Points, in no order, along strands that fork and pass close to each other.
Two points are linked if the straight distance between their rows is under 47.4. Some points are linked to none.
<957>: [ -1   8   8   2  -2   1  -2   0  -1  10  -3   0  -4 -14   9   3  -5   3
  -5  14  -5   5  -8  -5   4  12  -5  -2   4   3 -11  -3   1  -4   1   3
   3   4   9  -3   4   0  -2   1  -5   7   9  -2  -3   1   2  -2  -6 -14
  -1   3   6   6]
<67>: [-15 -12 -15  -3  -6  -5   3   0   1   6  -4 -17 -12  10  -1   6   5   8
  -5   1  -6  -5   5   0  16  -4   5   3  -6  -4  12  10  12   4   4   1
  -1   2  -6   7 -21 -12   7   8  15 -21  -5  -9  17  -2 -10  -8 -10  16
  -9   4 -13 -13]
<653>: [  4   0  -7   8   5  -3  15   2   4  -4 -14  -3  -3   8   3   0   8   0
   4   2  -5  -6   2   2  -3 -13   3  -5   2  -4   7  15   8  -7  11  10
  -8   9   7 -11   4  -3   5 -10  11 -18 -16  -3   1  -3 -15   0   4   9
 -11  -3   3 -10]
<843>: [  7  -7   4 -10  20   2   5  14  -4   1   4  -2   5  10 -17  -1  -9   6
  -3  -5  -3  -8   1   0  14   3   0   6  -6  10   1  -3   2  20   6  11
  -8   0   0  22   2   8  -8  -8  18  -1  12  -1   8  -6  -6   0  -3   9
   5   1  -3 -10]
<926>: [-17   2  -5  -7  -8   1  -5  -1 -14   8   4 -10 -12 -15  20  -1  -8   2
 -11   0  -9  -5 -13  -3  15   9   0  15  -9   2  -6  -1  23  11   4   7
  -6  -2   6  10  -8   0   8   5   4   1  22 -14  16  15  -1  -2 -12   1
  -6  -8  -3 -17]
<604>: [  1  -1 -11   9 -25   0  11 -17  -2   6   0   7   3   1   8   5   1  -6
  -2   8   0  -8  -1  -9   1 -11  11 -14  -2 -18   4  11 -21 -16   0 -10
   8   7  -4   9   1  -6  -2 -12   3  -9  -7   4   2 -13  -4   1   8  15
   1   8   7  -2]
<710>: [ -3  -3 -14   8 -19   0   6 -16  -3  -3  -1   2  -2   6   5   1   8  -7
   5  -2   2  -3   3  -7  -3 -19  11  -6   0 -13  10  12  -7  -9   0  -9
   3   2  -7   1  -3  -6   7  -6   1 -12 -11   3  -1   0  -3   4   8  16
  -2  -2   4  -7]
<643>: [ -5   3   8   5 -16  -1  -6  -4   4 -17   7  26   9   7  11  -5   4  -8
   7  -9   5  -7   3   3 -11 -18   2  -1   6 -14   4   1 -10 -17  -6  -3
   1 -10  13 -18   1   5  -7  -4 -11  12  -8   3 -10   7  10  -5   9   4
 -10  -7  10   4]
<759>: [ -3  -9  -6   8   0  -5   3  -8   6  -4 -13 -12  -5   1 -11   3  11   2
   6   4   8  11  16  12 -12  -7  -3 -13   5   3   8   2  -8  -8 -10 -15
   7   3 -16 -22  -9  -8   8  12 -12 -17 -33   9  -4  -9   1   0   3  -1
   7   8 -13   9]
<924>: [  0   3  16   3 -11   5  -4  -2  -3   1   8  24   7   4  -5   1  -1  -4
  -3   8  10  -9   1   9   0  -2  -5 -12  12 -10  -5  -4 -32 -12 -12 -15
   9  -5   4   1   1   4 -28  -2  -7  17  -3   6  -7 -17   7 -11   2   2
   5  18   5  18]
<584>: [-11  -1  -9  11 -15   1  -2  -9   0  -4 -11  -8 -18  -5  17   3  12   1
   6   5  -2   8  -3   0  -8 -13   1   1   8  -8   6  10  11 -11   4  -1
   3   6   0 -25  -6 -14  13   4  -9 -16 -13  -5   2   6  -3  -5  -1   0
 -11  -4  -1  -2]
<631>: [  8   0  -5  -2  14  -1   1   4   2   0 -10 -22  -1  -7   0   0   3   7
   1  -1  -5  16  -1   3  -4   4  -5  10  -5  12   0   3  24   8   6  11
  -9   5  -8 -11   2  -1  18   7  -4  -8   1  -1   1  15  -1   8  -1  -8
  -5 -15  -8  -4]
<792>: [-11  -7  -8  -2   3  -1   1   7  -2 -14   4  -2  -7  22 -13  -1  10  -3
   3 -16   2  -7   8   2   6 -11   7   8   0  -2  15   2  14  14   3   3
  -6  -8  -3   4 -14  -1   1   0  13 -12  -5  -6   6   1  -8  -1  -3  16
  -4  -4  -6 -13]
<933>: [-21   4   9   0   2   0  -8  16  -4   5  -2   3 -18  -4   5   6   0   3
  -9  10  -6  -7  -3   3  12   8  -8   5   5   2  -2  -5  15   4   2   8
  -4  -4  16  -9 -11  -3 -10   4   5  -1  12 -12   9  -1  -3 -16 -19  -5
  -7   4  -2  -3]
<401>: [  6  -1 -14  -2 -12   3   2 -17  -6  14   2 -16   2 -12   8   4  -8   3
  -6   9  -4  10 -11 -14   6   8   9   0  -9  -1  -7   3  -8  -2  -1  -4
   9   8 -16  19   4  -5   9   2  -5  -5   9   2   1   3   2  10   2  -1
   9  -1  -1  -1]
<670>: [  2   6  -7  -3  -8   2  -5  -9  -6   9   3 -14   0 -18  15  -1  -6   2
  -4   3  -5  10 -14 -11   3  12   1  10  -7   3  -8  -1   7   4  -1   1
   3   3  -5  10   3  -1  11   4  -8   3  14  -4   2  13   5   9  -1 -10
   1  -9  -1  -6]
<477>: [ 11  -6  -7   5   8  -6  20  -1   8   9 -17  -9   4   5  -8   6   3   5
  -2  11  -5  -6   8   6  -3  -2   1 -19  -3  -4   2  10 -13 -11   6  -1
  -1  17  -3   1   9  -3   0  -8  13 -22 -22   5   5 -22 -14  -1   0   9
   0  14  -1   0]
<528>: [  7   5   9  -8   6   3 -10   4  -1  -4  19  11   9   2  -5  -5  -5  -7
   2 -12   6   0  -1  -3  -3   7  -2   8   0   4  -5 -15  -6   8  -6  -4
   2 -12  -3  11   1   7  -8   3  -4  23  13   0  -5   5   9   2   3  -9
   6  -2   2   7]
<640>: [  7  -6   9  -1  14   4   4   5   2  -2   4   9   7  13 -20  -3   0  -2
   2  -5  11  -5  11   9  -1  -2  -2 -10   5   3   0  -6 -18   4  -5  -5
   2  -5  -6   7   2   5 -13   0   3   3 -10   9  -6 -13   0  -2   5   2
  11  15  -2  12]
<595>: [  3  -5  10 -13  25   3  -3  16  -3  13  -1 -15   2  -5 -14   2 -17  12
 -12   3  -3   2   0   5  18  18 -12   5  -5  18  -6 -12   7  20  -3   7
  -7   1  -1  19  -3   6  -5   6   8   1  18  -4  10  -5   4  -2 -10  -4
  12   6  -8   2]
<829>: [ 11   6  -2   2 -11   3   3 -13   2  -6  10  16  18   1  13 -10  -5 -10
   7 -11   3  -5  -2  -7  -9 -12  10  -2  -4  -7   0   6 -12 -11  -2   1
   0   0   2   9  13   8   2 -13  -5  16   2   7 -11  12   6  11  16   4
  -2 -12  11  -1]
<589>: [-10  -1  -1   9 -17  -2  -2  -4  -2  12  -7  -2 -10  -5   3  10   2   1
  -5  17  -1   0  -2  -2   7   2  -1 -12   4 -12   1   1 -12 -12  -4 -11
  10   4   0  -3  -6 -11  -5   5  -1 -10  -3  -1   6 -13  -1 -11 -10   0
   0  14   2   6]
<958>: [  6   4   1   2  14   1  12   8   2  -9  -5   8   5   6   4  -6   2  -2
   5  -7  -5  -7  -2  -2  -2  -6   2   6  -2   5   1   7  16   1  14  16
 -14   2  15  -7  12  10   5 -16  10   2   1  -1  -4   9 -10   5   5   4
 -10 -12   9 -13]
<70>: [ -2  17  10   1 -14  -1  -6  -6  -2   1  11  26   8 -10  21  -1  -9 -11
  -1   3  -3  -8 -13 -10  -2   7   1   7   3  -9 -11   1  -9 -11  -1   4
   5  -3  22   2  11  10  -8 -10  -6  24  16   1  -7   8   4  -1   1  -3
  -6  -4  13   0]
<165>: [-15 -11  -9  -3  -7  -5   3   5  -1  16  -7 -14 -11   3   2  11  -1  10
 -12  10  -7  -6   3   2  18   3   0  -4  -7  -7   5   5   6  -1   4   0
   3   4  -3   8 -16 -12   1   6  15 -17   2  -8  21 -10 -10 -13 -17  12
  -7  10 -10  -6]
<382>: [ 13   8  10   1   3   1  -1  -7   7   5  -3   3  13 -11   5  -7  -4   1
   0   5   6  12   1   0 -13   5  -5  -8   4   6  -9  -4 -11 -13  -8  -3
   3   2   1  -7  12   3   3   2 -16  16  -5   9 -11   6  13   7   9 -17
   6  -1   6  17]
<342>: [  9   0  -9   5  14  -3  14   3   5 -11 -14  -5   2   7  -1  -4   9   0
   7  -6  -6  -1   2   2  -9 -12   4   2  -2   3  11  14  16  -1  13  14
 -12   7   7 -13   9   2  11 -12   9 -13 -12  -2  -4   9 -16   9   9   8
 -12 -15   2 -11]
<556>: [  1   5   3   7 -18   2   4  -9  -3   8   3  14   3  -3   8   4  -4  -6
  -4  12   2  -9  -7  -7   3  -4   5 -11   3 -14  -3   5 -21 -12  -2  -9
   7   3   6   8   6   2 -10 -10   1   4   5   3  -3 -11   1  -2   2   6
   2   9  10   5]
<903>: [ -3   1 -10   1 -18   1  -7 -19  -5   7   4 -13  -1 -10   4   0  -1  -1
  -1   4   5  13  -6  -9  -1   4   4   2  -1  -3  -4  -2  -7  -1  -9 -13
  11   0 -19   9  -7  -9   9  10 -11   1   4   2  -1   4  11   6   2  -6
   9   3  -3   7]
<98>: [  8   3  -4  -2  -4  -1 -11 -10   6  -7   7  -6   6  -1   3  -6   6  -5
  12 -15   8  12   5  -1 -19   0  -1   7  -4   5  -1  -7   2  -1  -8  -9
   3  -8 -11  -8   2  -2  15  11 -14  11   0   3  -5  13  17  11  12 -13
   4 -17   0   7]
<202>: [  2 -15  -1  -7  23  -4   6  12   5   2  -5 -11   6  17 -36   2  -1   7
  -1   0   1  -5  15  10   9   1  -2  -6  -3   8   6  -4  -6  13   0   0
   0   2 -10  13  -7   0  -5   5  16 -16 -14   5   7 -20  -8  -3  -3   8
   8  17 -14   4]
<128>: [  9   0   8 -10  14   2  -8  10  -3 -10  20   7  10  13 -18  -5  -4  -7
   5 -21   8  -5   2   1  -3   4   0  11  -3   8  -1 -17  -1  19  -5  -4
  -3 -14 -10  18  -3   8 -10   3   0  18  13  -1  -4   3   7   4   4  -3
  10  -2  -3   3]
<21>: [ -5   1   0   4 -18   0  -9  -9   1 -13   7  13   4  -1   7  -4   8  -7
  10  -7   8   3   2   2 -13 -14   0  -1   7 -10   3  -4 -11 -12 -11 -13
   6 -10  -1 -17  -6  -3  -1   5 -17  10  -8   4  -9   6  15  -3   9  -3
   0  -6   6   9]
<784>: [ -6  -4   2   0   5  -1 -10   9   8 -22   0   8  -5   8   0  -3  15   1
  12 -16   6   4  10   9 -21 -14  -4   5   5   0   7  -5  12  -6  -1  -1
  -2 -13   6 -38  -4  -5   6   9 -13   0 -13  -2  -8  11  10  -3   2  -6
  -7 -14   1   7]
<742>: [ -3   3  11  -3   4   3   0  11  -4   5   4  10  -4   3  -5   4  -5   0
  -5   8  -1 -10  -4  -1  13   8  -2  -1   3   0  -4  -6  -4   7   1   3
  -1  -1  10  10   1   5 -16  -5  11   6  13  -2   1 -10  -4 -11  -8   2
   2   9   3   0]
<907>: [ -6  -3  -1   4 -12   0  -8  -9   0   0   2  -2  -5  -3  -1  -1   5  -1
   2   1   7   8   3   0  -4  -3  -2  -3   6  -3   1  -6  -8  -4 -11 -16
   9  -7 -10  -6  -8  -9   0  11 -12   1  -7   1  -7   0  10  -2   1  -5
   6   5  -2  10]
<637>: [  0   0   1  -3   0  -2 -14   3   9 -20   6   4   1   7  -1  -4  12  -3
  15 -20   9   4  10   4 -23  -6  -2   9   1   2   6  -7   8   1  -6  -8
   1 -14  -1 -25  -5  -5  11  13 -15   9  -7   1  -7  14  16   2   6  -7
  -2 -17   0   8]
<463>: [ -8   0   3   4  -2   2  -1   3  -1 -10   1  10  -6   9  -1   0   7  -3
   4  -5   1  -6   3   1  -2 -11   1   1   7  -4   5   0   5   0   0   1
  -2  -6   7  -8  -6  -2  -5  -2   3  -1  -3  -4  -3   1  -3  -7  -2   4
  -7   0   2  -3]
<552>: [ 22   2   4  -1   1   3   4 -11   4  -3   8  15  22   1   4 -11  -8  -5
   3  -9   7  -3   2  -4 -11  -7   6  -8  -1  -2  -5   1 -19 -10  -4   3
  -2   2  -4  11  16  10  -2  -7  -5  19  -3  14 -10   3   9  11  17  -3
   6  -4   6   7]
<630>: [  6 -13 -12   5   5  -8  16  -5   8   9 -17 -10   6   5 -15   7   4   4
   2  12   1   3  16  10  -4  -3   3 -20  -4  -2   4   8 -21 -11  -1 -11
   7  14 -15  -1   1  -5   4   2   6 -24 -32   9   5 -24 -10   1  -1   7
   8  19  -8   4]
<916>: [  3   9  -7   3 -17   2   5 -14  -4  -4   7  13   7  -7  24  -5  -2 -10
   4  -6  -4  -5 -12 -14  -3  -8   9   4  -3  -9  -1   9  -1  -8   6   6
   0   2   9   6  12   4   6 -13  -2   9   9   0  -5  12  -1   7   8   4
  -8 -12  15 -11]
<88>: [ -7   4  12 -10  -1   2  -8  10 -12   9  12   6  -6  -3  -2   5 -17   2
 -12   8  -3 -11  -9  -1  18  16  -2   2  -1   1  -8 -11  -6  13  -3   3
   3  -4   8  25  -2   8 -20   1  10  14  25  -7   8 -12   3  -8 -12   0
   7  11  -1   2]
<834>: [ -5  -2  -7  14 -22  -1   5 -13   4  -1  -7   7  -1  -1   7   4   7  -6
   3  13   4  -3   8   5  -8 -14   2 -21   6 -15   4   9 -24 -24 -10 -18
  10   7  -7 -13  -4  -5  -5  -5  -8 -13 -27   8   0 -15   4  -4   6   8
   1  12   3   6]
<405>: [  0  -3  12   2  -2   5   0   4  -3  -5  10  24   7  15 -15   2   2  -7
   1   2  12 -13   9  13   2  -7  -1 -12   9  -6   1  -5 -30  -4 -10 -12
   7  -7   0   5  -1   6 -26  -4   3  10  -8   8  -5 -20   2 -11   2  10
   8  20   1  12]
<306>: [ -7 -18  -9  -7  16  -7   1   7   6   0  -5 -17   2  16 -33   4   6   7
   2  -4   3   1  21  13   7  -1  -1  -3  -3   7  11  -1   1  12  -3  -3
   2   0 -17   7 -17  -4   1  14  10 -21 -21   6   7 -14  -7  -3  -6   9
   5  14 -20   3]
<394>: [ 11   5   1   5  -1   1   2 -12   7   6 -11  -9   9 -14  10  -4  -2   2
   0   9   3  17  -2  -1 -15   3  -2 -10   1   4  -7   3  -7 -15  -5  -5
   2  12  -7 -10  12  -4  12   2 -18   4 -13  10  -9   5  10   9  10 -17
   3  -2   5  16]
<520>: [ 10  -3  11  -9  27   2  -3  15   1   8  -3 -15   3  -7 -17   0 -12  11
  -6   2   0  10   2   7   7  18 -14   4  -2  20  -7 -13   6  16  -3   3
  -6  -1  -8  10  -1   3  -2  10  -1   3   9   1   0  -1   6   2  -6 -14
  11   5  -9   9]
<955>: [  5   3  -7   6  -6   1  -1 -16   5   4 -11 -16   0 -13  12   0   7   4
   5   4   2  20  -4  -1 -13  -3   0  -2   1   1  -1   6   7 -11  -2  -4
   3   8 -11 -18   5  -9  24   7 -18  -5 -12   4  -5  11   5   9   9 -13
  -2  -9  -2   6]
<929>: [  0  -1   0   1  14   0  10  14  -3  -2  -9  -2  -7   3   2   1   1   4
  -1   1 -12  -9  -4   1   7   0  -2   7  -1   4   3   8  22   7  17  19
 -14   6  13  -3   3   3   0 -12  15 -12   6  -8   6   3 -14  -3  -6   7
 -12  -6   2 -18]
<797>: [ -8   5   0   1 -14   0  -2   0 -10  -1   9  12  -5   0  14   2  -4  -7
  -3  -1  -7 -13 -11 -10  11  -1   7   8   0  -7   1   3   4   4   6   4
   0  -4  11  10   0   4  -6  -9  10   6  19  -9   4   2  -6  -1  -4   8
  -7  -3   7 -14]
<32>: [  4   4 -12   5 -15   3  10 -13  -4   6  -4  -4   1 -11  21   1  -2  -2
  -3   6  -9  -1 -17 -15   1   0  10   0  -7  -8  -3  15   4  -7  10   7
   1  11   3   5  12  -3  11 -14  -3  -6   8  -4   0   7  -8   8   4   2
  -6 -10  10 -12]
<925>: [ -1   9  -4  -4  -2   1  -6  -1 -10   9   1  -8  -4 -21  20  -2 -10   1
  -7   3 -10   2 -17  -9   8  17  -4  13  -8   4 -12   0  17   6   6  10
  -5   3   7   8   5   5   8  -2  -3   6  19  -7   6  15   0   5  -7  -9
  -4  -9   2 -13]
<894>: [  7 -11  -8   5   3  -5   7 -11   7   8 -12 -17   2  -1 -15   6   2   3
   3  10   6  15  12   7  -4   1   1 -14  -3   3   2   3 -16  -6  -8 -18
  11   9 -22  -1  -2  -7   8   9  -7 -16 -23  11  -2 -12   0   5   3  -2
  12  15 -11  11]
<320>: [ 10   4   5  -1  16   0  -2   5   4   3  -6 -15   2 -10  -3  -2   1   7
   2   0  -2  19   0   2  -7  10 -10   6   0  13  -6  -6  13   4   2   3
  -3   2  -4 -10   2  -2  11   6 -11   2   2   0  -4  10   6   6   1 -18
   2  -7  -4   8]
<174>: [-20   8  12   1  -1   2 -11  15   3 -12   2  22 -13  -7  11   2   9   0
   1   1  -6  -2  -5   4  -7   0  -7  11  10  -1  -4  -6  14  -9   2  11
  -2  -9  27 -32   1   0  -6   1  -9   9   6  -8  -4  12   2 -18 -12 -11
 -15  -7  10   1]
<804>: [-13  13   5   2 -18   0  -7  -1  -9   2  11  18  -6  -6  16   3  -4 -10
  -5   6  -6 -10 -14  -9   6   4   3   6   4  -9  -5   0  -2  -1   0  -1
   6  -5  16   7  -1   4 -10  -4   1  14  20  -8  -1   1   0  -6  -5   1
  -5   1   9  -6]
<116>: [-17   2  -2   7 -10   1  -6   1   1  -8  -6   5 -19  -7  20   1  10  -2
   6   4  -6   3  -6   1  -7 -13  -3   6  10  -8   4   6  19 -11   7   7
   1   1  14 -32  -5  -9   8   2  -7  -9  -3  -9   1   8  -3 -11  -4  -3
 -15  -8   4  -5]
<244>: [ -5  -4   0  -7  15   1   4  18  -3   2  -4  -3  -6   6  -6   3  -4   7
  -8   0  -8 -13  -2   1  17   3  -3   7  -6   5   4   3  16  14  10  13
 -13   3  10  10  -4   4  -6  -8  21 -10  11  -7  13  -3 -11  -5  -9  11
  -5   1  -4 -16]
<579>: [-10  -3  -4  12 -18  -1   3  -8   2  -6  -5   9  -6   6   6   2  10  -5
   7   5   4  -3   7   4  -7 -18   2 -12   9 -12   7   6 -11 -16  -5 -12
   6   0   0 -16  -7  -6  -1  -2  -5 -11 -22   2  -4  -9   0  -4   4  10
  -5   6   3   1]
<103>: [ -6  -1   6 -13   2   4 -10   7 -11   3  18   0  -1   1  -6  -2 -12   1
 -10  -5   2  -5  -3   0  17  10   2   8  -4   5  -3 -14   0  19  -7  -2
   1 -12  -1  31  -9   5 -11   5  10  13  24  -5   9   0   5  -1  -9   3
   9   4  -6  -4]
<793>: [ 11  -4  -3 -10  15   0  -7   5   2  -8  11 -11   8   9 -18  -6  -2  -2
   4 -20   5   5   5   1  -5   5   1  11  -8  12   1 -10   7  19  -4  -5
  -4  -7 -17  14  -5   5   7  10   2   6   9   0   0   8   9  11   7  -3
  10 -10  -7   1]
<236>: [ 13   2  -9  -1   8   0   6  -4  -3   2 -10 -21   2 -10  10  -2  -1   7
  -1   1  -9  14 -10  -3  -1   4  -1   9  -9   8  -2  11  21   6  13  14
  -9  12  -3  -6  10  -1  20  -5  -3  -9   4  -1   1  17 -11  11   3  -5
  -6 -16  -1 -13]
<892>: [ -9  -3  -3 -10  -1   2  -8   6  -9  -8  18  -1  -1   9  -8  -4  -3  -5
  -5 -17   3  -8  -1  -1  12   0   6  13  -6   3   4 -11   9  22  -4  -1
  -2 -13  -7  23 -13   4  -4   5  10   7  16  -8   9   6   4   3  -5   8
   4  -1  -7 -11]
<257>: [ -6  -2   3   6   2   1  -3   3   9 -12  -8   0  -8   0  -1  -2  15   4
   9  -2   5   8   9   8 -16 -11  -6  -4   8   0   7  -2   7  -9  -3  -3
  -1  -3   3 -35  -4  -7   4   7 -11  -7 -20   1  -7   4   5  -6   1  -6
  -5  -4  -3   9]
<676>: [ 10  -1  11  -3  24   2  -3  11   6   2  -6 -12   4  -2 -16  -1  -1   9
   0   0   5  15   5   8  -4  12 -12   0   1  17  -5 -13   4   8  -3  -1
  -4  -2  -7  -5   2   0   1  10  -8   3  -2   2  -7   4   7   4  -1 -18
   7   1  -5  15]
<389>: [  1   6  15   1  -6   2  -2   1  -3   8   7  18   2   2  -3   6  -9  -3
  -5  11   5 -12  -4   0   7   6  -2 -10   8  -8  -6  -4 -24  -4  -3  -4
   8   1   9  11   7   5 -24  -5   5  15  11   2  -2 -18  -1  -9  -1   4
   5  14   8  11]
<233>: [  1 -11 -11  -2  12  -6   3  -2   6 -10  -2 -14   2  18 -29  -1  10  -1
   8 -14   9   5  20   9  -5  -6   3  -2  -2   6  14   0   0  12  -3  -8
  -1  -5 -22   1 -11  -2   5  10   2 -15 -20   9  -1  -5  -4   9   6   8
   8   2 -15   0]
<345>: [ 11  -1 -19   0  -7   0  11 -13  -5   5  -6 -19   2  -6  14  -3   0   4
  -1   1 -10   6 -11 -10   3   0  11   8 -12  -1   1  16  11   2  11  10
  -2  11  -8   6  10  -4  17  -9   0 -13   5  -2   3  12 -12  13   7   7
  -5 -14   1 -16]
<108>: [ 10  -9  -9  -4  11  -3  -1  -5   4  -5   1 -17   7  11 -25  -3   2   1
   6 -14   8  11  12   3  -5  -1   3   4  -7   9   8  -2   3  16  -4  -6
  -2  -4 -24   8  -6   1  11  12  -1  -5  -6   5  -1   3   3  13   7   2
  13  -4 -12   3]
<690>: [  8   4   4  -3   1   0   8   4  -2  16  -4   1  -2  -9  10   9 -14   6
 -10  15  -9 -11 -14 -10  12  16  -1  -7  -4  -3  -8   2  -6   1  12  11
  -2  13  13  13  15   8  -7 -16  12   3  20  -1   6 -14 -10   0  -7   3
   4   4  11  -7]
<337>: [  5  11  11  -1  -1   0   0   1   0   1   7  23  10  -4  13  -2 -13  -6
   0   2  -3 -10  -9  -7   3   7   1   0   2  -3 -11   0  -9  -4   5   9
  -4   1  19   9  15  13 -10 -14   2  21  15   2  -6   2  -1   1   3  -1
  -2  -1  14  -2]
<661>: [-24   8  15   3  -3   2 -10  19  -4  -2   1  16 -19  -8   8   5   4   1
  -8   9  -8  -7  -3   4   6   6  -9   7  11   0  -4  -6  14  -2   1  10
  -3  -6  23 -21  -7   0 -18   2  -1   7  12 -10   2   0  -1 -21 -18  -8
 -13   2   6   0]
<667>: [  6   8   5  -5  -5   1 -10  -7  -2   4  13   4   7 -10   4  -5  -6  -5
   1  -5   4   9  -7  -8  -3  10  -2   7   0   2 -10 -11  -7   2  -8  -6
   6  -8  -3   9   3   2   1   6 -11  20  14   1  -5   7  12   6   2 -15
   8  -3   4   7]
<786>: [ 12  -1  -4   1   6   0  13  -3   4 -12   2  11  12  18  -4  -8   3  -7
   8 -15   3 -12   7  -1  -6 -18  10  -4  -2  -2   9  11  -2   1   6   7
 -10  -1   4   4  12   9  -3 -17  12   0  -9   4  -9   2  -8  10  14  16
  -4  -7   6  -7]
<756>: [ -9  -2  -9  -4 -14   0   0  -1 -12   6   5  -3  -9  -6  15   2  -8   0
  -8   0  -9  -9 -12 -10  16   2   8   9  -9  -4   0   5  13   8   6   4
  -1  -1   2  17  -5  -2   4  -4   9  -2  18 -10  12   7  -7   2  -8  11
  -5  -4   0 -18]
<248>: [ 11   3  -9  -1  -2  -1  -5 -14   4   0  -1 -18   7  -7   3  -3   4   1
   7  -7   6  21   0  -3 -15   4   2   4  -6   7  -2  -1   5   1  -4  -7
   2   0 -17  -5   4  -5  21  11 -16   4  -3   7  -4  13  10  15  12 -11
   6 -14  -3   7]
<567>: [ -9   7   5   2   5  -1  -4   9   4 -12  -5  11 -10  -6  16  -2  10  -1
   6  -4  -5   4  -3   3 -11  -5  -6  11   6   2  -1   0  24 -12   9  16
  -6  -4  21 -32   6  -2   9   0  -8   4   1  -5  -2  16  -1  -8  -3 -10
 -14 -15   7  -4]
<654>: [  8  -1  -1   7   7  -1  18   2   8   1 -13   2   4  10  -3   2   4   0
   0   5  -2  -8   5   4  -4  -8   2 -15   1  -4   3  13  -6 -10   7   4
  -6  11   6  -4   8   0  -2 -12  13 -14 -19   4   0 -13 -12  -1   4   8
  -4   6   4  -4]
<779>: [ -2  -6  -1   6   8  -2  -2   0  10  -8 -13  -9  -5   0 -12  -2  14   5
   9  -1   7  13  14  12 -18  -5  -7  -9   7   7   7  -1   3  -6  -5  -8
   1  -1  -9 -31  -6  -8   7  11 -13 -12 -28   5  -7  -2   3  -1   4  -7
   1   0  -7  12]
<90>: [  0  12   9  -2  -8   0 -12  -6  -1  12   6   0   0 -20  11   0  -6   2
  -3  11   1  13 -10  -7  -3  17  -6   0   5   2 -14 -11  -8  -6 -10  -6
  12  -4   2  -1   1  -1  -2  10 -18  17  12   1  -6   6  12   1  -4 -21
   6   4   2  15]
<566>: [ -8   6  10   0   4   0  -4  10  -2  11  -7  -5 -12 -13   9   5  -5   5
 -10  14  -8   2  -7  -2   9  17 -11   2   3   6 -10  -6  10   2   5   8
  -4   2  12  -4  -3   0  -5   3   0   1  13  -9   3   1   0  -9 -14 -13
  -3   3   0   2]
<361>: [  7  -9   4  -9  24   0   8  15   2   6  -5  -7   4  10 -23   3  -8   9
  -3   3  -4  -6   5   4  15   6  -3  -1  -3   8   1  -3  -2  14   5   8
  -5   5  -1  18   2   3  -9  -4  19  -7   2   2   8 -17  -8  -3  -5   8
   6  12  -7   0]
<228>: [ 15   6  13   1  -3   2  -1  -8   4   1   8  17  17  -5   4  -9  -8  -5
   1  -1   9   0   2   1  -9   0   0 -10   4  -2  -8  -3 -24 -13  -8  -3
   5   2   1   5  12   9  -9  -1 -12  23  -3  12 -12   0  13   3  11  -8
   6   0   8  15]
<596>: [ -8  -9 -11  -3   6  -3   3   5   1  -2  -6 -16 -10   9  -7   0   7   6
  -3  -6  -5  -1   5   5   8  -7   1   9  -5   2  12   9  22  11   8   9
  -9   1  -2   0 -14  -5   9   5  12 -19  -4  -9  10   6 -10  -3  -8  12
  -7  -6 -14 -15]
<408>: [  1  11   9  -3  -3   0  -1   4  -7   9   2  12  -1 -11  15   5 -16   0
  -6  11 -11 -12 -15 -11   8  17  -1   0  -2  -2 -14   0  -2   3  10  11
  -2   5  21  13  13  13 -11 -15   8  13  26  -2   1  -6  -7  -1  -5   1
  -1   0  13  -9]
<548>: [  5 -11   6  -5  21   0   3  11   5  -2  -1   0   7  17 -35   1   2   2
   3  -3  10  -4  17  14   2   0  -3 -11   4   9   5  -8 -15   8  -6  -5
   3  -4 -12   9  -4   3 -12   3   7  -7 -17   9  -2 -19  -4  -5   0   4
  13  20 -12  11]
<764>: [-12 -10  -6  -4  -5  -1  -6   1  -7  -7  12   1  -5  17 -14  -1   4  -3
  -2 -11   3  -8   7   0  12  -8   7   6  -2  -5  11  -3   2  15  -5  -6
   2 -11  -9  18 -17  -2  -5   6  13  -3   4  -4   9  -5  -1  -2  -4  15
   2   6  -8  -9]

Follow the links from the first point to the second, and from the first to the third. Name the last point that the two ways share.
<103>, <579>, <654> => <389>
<933>, <924>, <929> => <202>
<556>, <957>, <843> => <202>
<710>, <653>, <596> => <389>

A fork is a point with three links. Follow the links from the first point to the second and name the forks in between, in order.
<306>, <764> => <202>, <389>
<924>, <257> => <202>
<579>, <90> => <389>, <202>
<604>, <764> => <389>

A fork is a point with three links, a tip a point with one. Leave the first point through the second and follow the links. Name the first fork or tip that comes.
<903>, <401> => <690>
<32>, <345> => <595>
<690>, <408> => <643>
<165>, <67> => <389>
<90>, <957> => <584>
<759>, <894> => <202>
<103>, <892> => <165>
